Points on a hilly landscape, in no order, each with its height.
From any point a ball takes the steepest step (drop divided by distance) to one of its 4 nearest points. It stops when none of these is lower. Distance is the straight distance between rows; heights are no part of it.
Z349 height 2.41: [  0 -14 -10  20   4  26   9  -7   0  13  20   2]
Z152 height 1.62: [  1  24  10  -7   4  12 -17 -27   2  -4   5   1]
Z376 height 2.33: [ 16 -18 -29  38  -4  42  -1   3   9  17  35  -3]
Z34 height 3.05: [-25  11  19 -35  20 -66  36   5   5  -9 -33  15]
Z933 height 1.65: [ 25  26   2  -3 -15  23 -35 -23  -3   5  14   1]
Z941 height 1.44: [-13  -3   9  18   1  37 -15   3   1  -2  14 -22]
Z223 height 3.98: [ 26 -10 -32  19   5  22   3  -9   6  14  33  15]
Z482 height 2.12: [ 29  44  33 -29 -21   5 -55 -23   1   3  -8  -8]
Z875 height 1.85: [-26  -9  13 -10  16   1  11  -3   9   0 -10  -4]
Z355 height 3.20: [-20 -20 -16   8   5 -37  50  31 -37 -17 -31   2]
Z670 height 1.50: [  1  25  35 -12 -26  15 -65  -3  16  -8 -13 -20]
Z524 height 3.80: [-30  24  24 -41  26 -41   0 -17  27  -4 -20   6]
Z520 height 6.00: [ 23 -26 -32  19   7  11  27  -1   4  20  27  25]
Z406 height 1.51: [-21  18  21 -12  14   2 -25 -11  23 -11 -13 -18]
Z752 height 3.13: [-41 -25 -22  10   3 -40  36  42 -25 -25 -36 -12]
Z332 height 4.31: [  6 -37 -30  37   2  27  24   9   4  22  25   8]
Z766 height 1.89: [-13  21  23 -22  21  -2 -10 -23   8  -4 -10   2]
Z314 height 1.60: [ 15  -9 -11  42 -25  53 -32   8   7   4  29 -20]
Z656 height 2.61: [-12   2  18 -28  19 -24  23 -17  -3  -2 -13  19]
Z777 height 1.45: [ 31   6 -20  24 -13  38 -28  -8  11  12  30  -2]
Z293 height 2.45: [-43 -14   6 -14  12 -29  20  20  13  -4 -26 -14]
Z222 height 4.08: [  3 -22 -21  15  -2 -21  55  21 -35   1  -2  17]
Z613 height 5.77: [ 25 -31 -46  25  -2 -19  58  30 -27   8  12  24]
Z291 height 2.00: [ 46  30 -11 -11 -22  21 -39 -23   2  15  23   1]
Z264 height 1.55: [-25 -29  -3  21   4  37   8  14   5   3   8 -29]
Z19 height 3.16: [-43  17   9 -36  15 -77  34  17  13 -11 -36   4]
Z616 height 2.24: [ 53  21 -14   3 -28  26 -46  -9   7  16  20   2]
Z177 height 3.14: [-12  21  29 -41  29 -44  14 -20  13  -9 -25  24]
Z700 height 2.54: [ 29   6 -23   7   1  21 -13 -19   5  14  28  13]
Z760 height 4.19: [-12 -27 -33  24  -4 -26  55  39 -47 -21 -21   1]
Z560 height 2.92: [  1  15  27 -37  26 -55  34 -17  -9 -13 -22  34]
Z974 height 1.53: [ 24  41   9 -35   2  -2 -27 -43  -5   2   1  12]
Z784 height 2.42: [  5   4   8 -21  15 -14  23 -27  -9   1   7  32]
Z410 height 1.06: [ -6 -33 -19  18  -7  -5  45  19 -21   8   2  15]
Z994 height 3.69: [-36 -40 -21  17  -6 -22  41  40 -23 -15 -27 -14]
Z465 height 1.52: [ 27  18  13   6 -30  29 -49 -10   1   2  12  -9]
Z179 height 1.59: [ 12   2  -4  26 -21  42 -34  -4   2   4  21 -10]
Z850 height 2.85: [ 15   2   4 -16  12 -40  51  -4 -28  -1   0  37]
Z200 height 1.64: [  0  39  45 -30 -24  -4 -71  -1  33  -9 -26 -24]
Z486 height 0.92: [ -5 -11   1  -6   7   0  23 -14  -7   9   5  18]
Z904 height 1.56: [-35   9  24   1  11   9 -28   8  29  -9  -5 -36]
Z433 height 4.79: [-23 -38 -16  15  -8  -9  43  28 -24  -2 -14  -1]
Z831 height 1.73: [ 50  -4 -33  23 -14  40 -35   0  13  17  27  -4]
Z99 height 1.61: [ 22  13  -4  12 -14  31 -29 -14  -2   5  19  -3]
Z776 height 1.46: [ -3  24  31  -7  -5  15 -49  -4  17 -12 -10 -21]
Z271 height 1.47: [ 43 -21 -37  45  -8  50 -28   5  16  18  30  -9]
Z730 height 1.39: [ -8  12  15   0   4  25 -23 -10   5  -3   5 -12]
Z573 height 2.87: [-31   1  16 -29  16 -52  28   9  12  -9 -34   4]
Z322 height 1.63: [-43 -17   9  -1  15   6  -1  15  21  -3 -10 -34]
Z829 height 2.84: [-33 -20  -6  -3   5 -46  39  31 -12 -12 -35  -7]
Z304 height 3.15: [ 25  29  -8 -21   4   2 -16 -38  -4   8  17  22]
Z965 height 6.55: [ 25 -47 -42  35   6  17  34  15   5  22  24  20]
Z498 height 1.49: [-29 -18  19  29  -8  41 -35  26  19  -6   7 -46]
Z130 height 1.54: [ -2 -21   3  47 -33  58 -36  22   7  -1  27 -33]
Z7 height 3.76: [-30 -42 -32  34  -3 -27  44  49 -39 -30 -26 -13]
Z887 height 1.80: [-26  39  32 -20  -3 -11 -56   0  40 -14 -13 -32]
Z330 height 1.48: [  5  10  24  11 -22  34 -51   0   8  -7   1 -24]
Z401 height 2.66: [ -6 -13   1 -10   9 -26  45   4 -22   0 -13  15]
Z122 height 2.96: [ 30 -10 -19  -3  11 -39  59   9 -32   1   9  40]
Z708 height 2.82: [ -3  31  24 -36  22 -13 -11 -36   9 -10 -12  13]
Z810 height 1.95: [-33 -23   7   2   8   1  22  11  -1   3 -12 -14]
Z374 height 2.83: [ 18  19   6 -35  20 -29  18 -39 -10  -1   9  47]
Z640 height 3.39: [ 57  50  23 -42 -32   3 -54 -29   0  23   7   6]

For each start below, name the point where the ball stops.
Z332: Z777
Z223: Z777
Z524: Z730
Z200: Z730
Z291: Z730
Z355: Z486
Z708: Z730
Z560: Z486
Z19: Z486
Z573: Z486

Two balls start at each pair of points below. Name the first point that both come to, or write none.
Z482, Z887: Z776
Z130, Z322: Z730
Z850, Z122: Z486
